Each row is a point on a landscape with many valleys, with its height.
A ball rolls from a point to the lowest of its 2 nearest points, and stops where none of them is lower. Distance is the straight distance between rows; heights are no part of it.
z_198: [121 103  79  86 142 114 140 210 156  90 156 121  99 148 120 105 149 130
 128  89 141]  h=22.9
z_230: [118 169 176 162 141 119 106 112  66 167 129 179 153 118 152 182 132 107
 119 164 112]  h=21.2
z_508: [147  97  62  88 101 144 102 137 134 110 151 116  95 131 130 101 107 138
 149  95 141]  h=35.0
z_732: [125 143 146 147 141 114  96  88  65 177 121 157 110 122 155 187 121 100
 111 104 111]  h=33.5
z_803: [139 148 159 193  85 142 132  72  89 134  96 152 158 124 119 125  85 132
 140 161 133]  h=39.1
z_35: [160 124 107  95  89 165 103 102 158  99 155 154  97 139 128  98 122 131
 156 148 114]  h=28.5
z_631: [153 136  96 135  97 130 115  47  97 135 123 135  92 136  98 173 104 150
  84 132 126]  h=16.6
z_223: [141 110 113 156  65 139 151  96 146 137  94  94 122 142 114  84  85 149
 147 112 155]  h=48.5
z_312: [104 143 149 113  84 162 142 139 186  98 107 126 153 145 156  80 127 129
 185 171 108]  h=14.2
z_830: [126 110 134 112 127 123 154 210 154 158 130  97 138 152 140  89 141 122
 125  89 170]  h=36.6
z_532: [105 122 174 158 195 104 128  98 107 181 127  91 140  89 128 175 150 103
  99  72 126]  h=44.9
z_402: [119 177 165 145 154 122  94 100 104 167 133 152 169 108 151 168 150 130
 112 175  96]  h=13.2
z_270: [119 112 144 131 170  81 157 114 107 114 159  92 122  87  99 178 161 124
  93 111 134]  h=61.6
z_665: [120 198 157 188 131 138  95  58  87 159  98 170 162 130 123 178 117 131
  85 174 103]  h=28.7
z_589: [152 120 110 113  82 119 140 102  93  82 137 145  94 139 114 135 105 133
 126 157 126]  h=27.9
z_512: [135 165 142 117 162 149  94  76 165 154 133 133 135 118 106 139 161 142
  97 175  99]  h=27.2
z_548: [ 92 134 138 104 101 132 189 205 153  58  78 130 157 166 157  74 128 113
 183 155 100]  h=15.3
z_676: [118 117 162 159 154  84 167 187  84 105 127 164 158 110 128 129 135 125
 124 169 138]  h=54.3
z_910: [106 141 122 113 135 123 151 163 172  54 110 105 133 120 135 114 145 144
 117 206 111]  h=44.6
z_561: [143  95 138 162 113 111 147 165  73 160 117 146 130 126 133 112 101 110
 150 100 167]  h=48.6
z_187: [127 108  67  94 103 147 134 199 151  51 149 144 102 154 142  84 120 115
 175  96 120]  h=65.1
z_170: [151 131 152 142 148 134  96  77 109 205 109 125 130 115 133 148 115 125
 114 114 132]  h=24.2
z_977: [116 133 169 156 169 105 105 109  61 175 117 141 121 103 154 186 121  91
 115  78 132]  h=31.1
z_111: [155 122 118  95 121 130 114 155 109 164 157 146 115 127 137 122 131 121
 157 102 139]  h=61.8
z_821: [137 101  86  98 120 112 157 134 147  52 135 112  85 123 118 124 119 133
 111 156 132]  h=35.2
z_304: [110 143 156 206 148 127 112  38  89 162  90 127 120 114 118 169  98 116
  71 108 130]  h=56.8
z_879: [134 128 138 141  89 112 151 117  92  74 121 154 128 133 122 135  97 131
 127 200 115]  h=32.7
z_892: [158 127  99 103  65 166 112  66 155 111 129 152 101 154 109 105 100 148
 163 137 105]  h=25.5
z_92: [107 147 178 172 187 108 114  97  80 167 119 134 146  93 143 182 148  94
  99 110 121]  h=37.8
z_952: [106 117 135 106 106 119 198 220 148  76  90 120 130 169 142  82 123 120
 151 119 132]  h=23.8
z_54: [ 85 194 173 194 185 122 101  44 118 164  95 123 145 112 126 205 137 124
  73 105  85]  h=49.8
z_283: [ 96 165 169 150 194 125 112  52 133 160 126 108 146  94 111 196 167 130
  78 119  82]  h=44.8
z_150: [ 96 180 175 208 162 130  87  50  96 166  85 130 132 115 129 189 115 108
  76 113 105]  h=53.1
z_252: [110 149 170 136 191 101 129 130 123 139 144 122 172  94 124 169 170 128
 100 150 117]  h=61.5
z_463: [122 182 153 129 169 140  74  82 141 171 132 152 163 118 129 159 166 144
 112 177  87]  h=20.5
z_163: [129 118 134 112 180 131 122  88 182 174 151  77 126 105 107 142 170 135
  98  98 140]  h=53.8
z_25: [119 139 146 138  82 109 153 151 102  63 111 153 160 125 140 123 102 136
 157 210 115]  h=36.2
z_639: [146 104 145 139  78 116 164 176 104 143 121 135 149 143 141  94  90 118
 179 106 158]  h=46.1
z_48: [ 97 158 169 181 183  91 115 126 100 127 140 128 193  81 137 173 163 133
  94 168 125]  h=59.4
z_750: [152 100  85  99  93 114 132 133 119  60 144 130  76 135 117 117 103 134
 129 150 121]  h=31.7
z_299: [115 100  99  85 131 105 176 225 151  62 122 129 103 168 122  87 133 126
 133 106 135]  h=30.1
z_468: [140 119 118  92 140 147 111 143 169 180 157 102 120 129 133 103 149 127
 140  83 153]  h=58.8
z_994: [138 121 128 152 145 126  92 103  83 214 119 117 119 118 141 160 108 114
 120  64 147]  h=20.1
z_779: [130 175 161 216 114 142  99  74  92 158  90 156 177 119 124 134 102 139
 111 176 125]  h=34.7
z_722: [134 105  93  92 105 107 141 229 113 121 140 165 123 155 144  81 120 129
 183  81 137]  h=63.6
z_10: [121 182 142 170 146 139  98  35 112 158  95 144 126 133  96 202 129 141
  75 146  89]  h=18.6
z_152: [110 146 153 144 102 129 147 186 142 104 103 130 196 122 159  89 129 150
 170 196 127]  h=41.5
z_510: [117 100  68 100  54 131 134 181 139 124 125  95 139 164 145  68  94 144
 181  58 156]  h=40.9
z_752: [141 110  84  90  87 162 110 150 151 123 157 129 116 151 140  83 116 134
 176  89 135]  h=37.2
z_245: [142 114  64 107 125 129  84 132 112 159 146 100 115 127 133 121 113 141
 139  79 156]  h=31.4
z_811: [144 117 107  91 141 192  86 137 196 114 193 155 102 135 138 102 153 114
 146 126 123]  h=33.9
z_180: [140 113 106  90 114 182 100 142 176  91 165 155  93 143 129  96 136 118
 154 138 114]  h=31.3
z_126: [111 127 129  87 162 125 148 208 187  84 144 126 123 137 138 101 166 123
 123 157 124]  h=49.2
z_479: [157 125 136 134 111 152 105  73 131 187 108 122 123 127 115 120 111 145
 138 119 127]  h=15.4
z_913: [145 117 148 104 148 131 115 148 136 180 158 134 132 130 133 126 149 123
 139 121 145]  h=60.6
z_414: [151 117  89 131 129 137  84  95  93 198 124 105 113 117 138 145 101 137
 133  58 141]  h=26.5
z_430: [107 129 128  96  98 147 165 171 174  75 102 122 132 160 146  85 118 123
 175 161 109]  h=5.5
z_375: [105 144 166 172 157  95 133 161  85 122 129 146 185  97 130 133 143 131
 102 184 144]  h=57.0
z_526: [156 118  97 129  81 134 127  66 104 105 125 136  93 130 102 136  90 150
 114 151 120]  h=23.6
z_156: [137 101  33  87 107 153 110 181 162  41 163 115  96 140 131  88 110 122
 154 102 124]  h=65.8
z_637: [141 141 149 121 132 125 112 120  64 163 140 170 123 130 142 167 118 109
 136 139 114]  h=28.0
z_946: [142 161 114 145 121 139 102  27 111 158  98 140 107 143  85 184 114 150
  80 125 108]  h=4.0
z_517: [146 119 119  99 153 133 127 110 176 156 140  86 117 125 118 112 150 135
 117 117 153]  h=56.9
z_49: [149 107  78  82 162 163  98 142 171  92 193 125  87 127 129 119 165 118
 121 107 125]  h=37.4
z_500: [116 119 121  84 139 137 143 181 188  50 132 126 118 136 140 102 158 119
 130 190 107]  h=48.1
z_149: [110 152 146 141  86 112 152 167 136  64  89 136 179 134 160  98 107 145
 172 212  97]  h=39.0
z_968: [109 120 131  83 184 128 140 178 176  96 171 130 124 126 123 122 194 123
 115 146 126]  h=45.8
z_503: [156 102 115 159  98 131 141  90 113 151 106  97 114 123 112 120  87 143
 114 105 169]  h=50.8
z_630: [136 151 136 109 181 149  91  56 147 161 147 125 117 126 109 171 170 131
  96 133 107]  h=33.6
z_203: [126 103 129 146  81 135 186 143 162 132  88  78 135 143 128  82 101 133
 125 114 169]  h=45.7
z_135: [126 100 153 171 126  86 170 194  77 123 113 157 142 118 123 118 119 113
 130 125 157]  h=51.5
z_454: [163 138 112 130  91 165 101  69 150 158 120 141 111 143 101 109 111 150
 144 132 122]  h=21.3
z_182: [137 101 114 166 136 113 137  76 105 145 111  92 108 104 110 154 112 128
  88  97 159]  h=53.9
z_320: [124 105 104  74 172 135 132 164 188  95 187 114 104 129 113 116 190 121
 109 111 134]  h=41.8
z_301: [105 126 160 127 186  89 135 132 113 131 165 116 144  90 113 176 179 111
 102 118 110]  h=63.7
z_697: [119  99 136 175 158  95 166 108  99 116 134  93 111  87 105 159 140 121
  80 116 161]  h=58.1
z_868: [142 119 153 158  77 138 144 107  98 139 113 149 143 125 128 111  94 136
 153 161 129]  h=42.0
z_569: [117 115 122 117 129 106 176 156 149  48 112 105 109 122 121 126 128 132
 111 198 126]  h=40.6
z_229: [149 108 121  94 107 124 126 191 102 138 145 160 122 145 132  99 129 117
 180 106 142]  h=62.7
z_97: [113 105 113  91 146 111 162 204 160 116 147 108 114 137 125 104 151 130
 110  91 158]  h=29.6
z_948: [131 110  98 100  60 145 130 153 147 129 134 128 137 158 151  70 105 129
 203  90 139]  h=38.9
z_204: [126 106  62  91  83 122 139 218 126  75 131 139 111 172 138  73  98 130
 187  75 133]  h=64.4
z_278: [140 115 147 126  74 121 145 138 125 140 119 139 144 137 137  95  96 135
 177 139 143]  h=44.2
z_368: [108 120 140 118 107 131 185 192 172 135 101  95 149 159 139  83 129 129
 128 115 169]  h=41.6
z_721: [124 134 156 129 196 123 119  89 148 177 142  90 135  97 116 164 162 124
 104  75 125]  h=50.2
z_669: [120 149 143 127 184 131 100  38 146 176 122 108 118 116 107 184 150 141
  84 103  87]  h=39.4

For each start below, name the point where the ball stops.
z_126: z_479
z_270: z_198
z_204: z_977
z_203: z_198
z_283: z_402
z_948: z_994
z_180: z_479
z_301: z_946
z_156: z_994
z_468: z_977
z_500: z_946

Call two points neighbours if one is among the 2 nearest of the other. Go from one point of each pair to the other, from neighbour to neighbour, staying as low as possible. Name the highest point that can't be avoided.
z_946, z_198: z_152
z_994, z_479: z_170
z_198, z_430: z_299
z_430, z_479: z_126
z_977, z_402: z_732
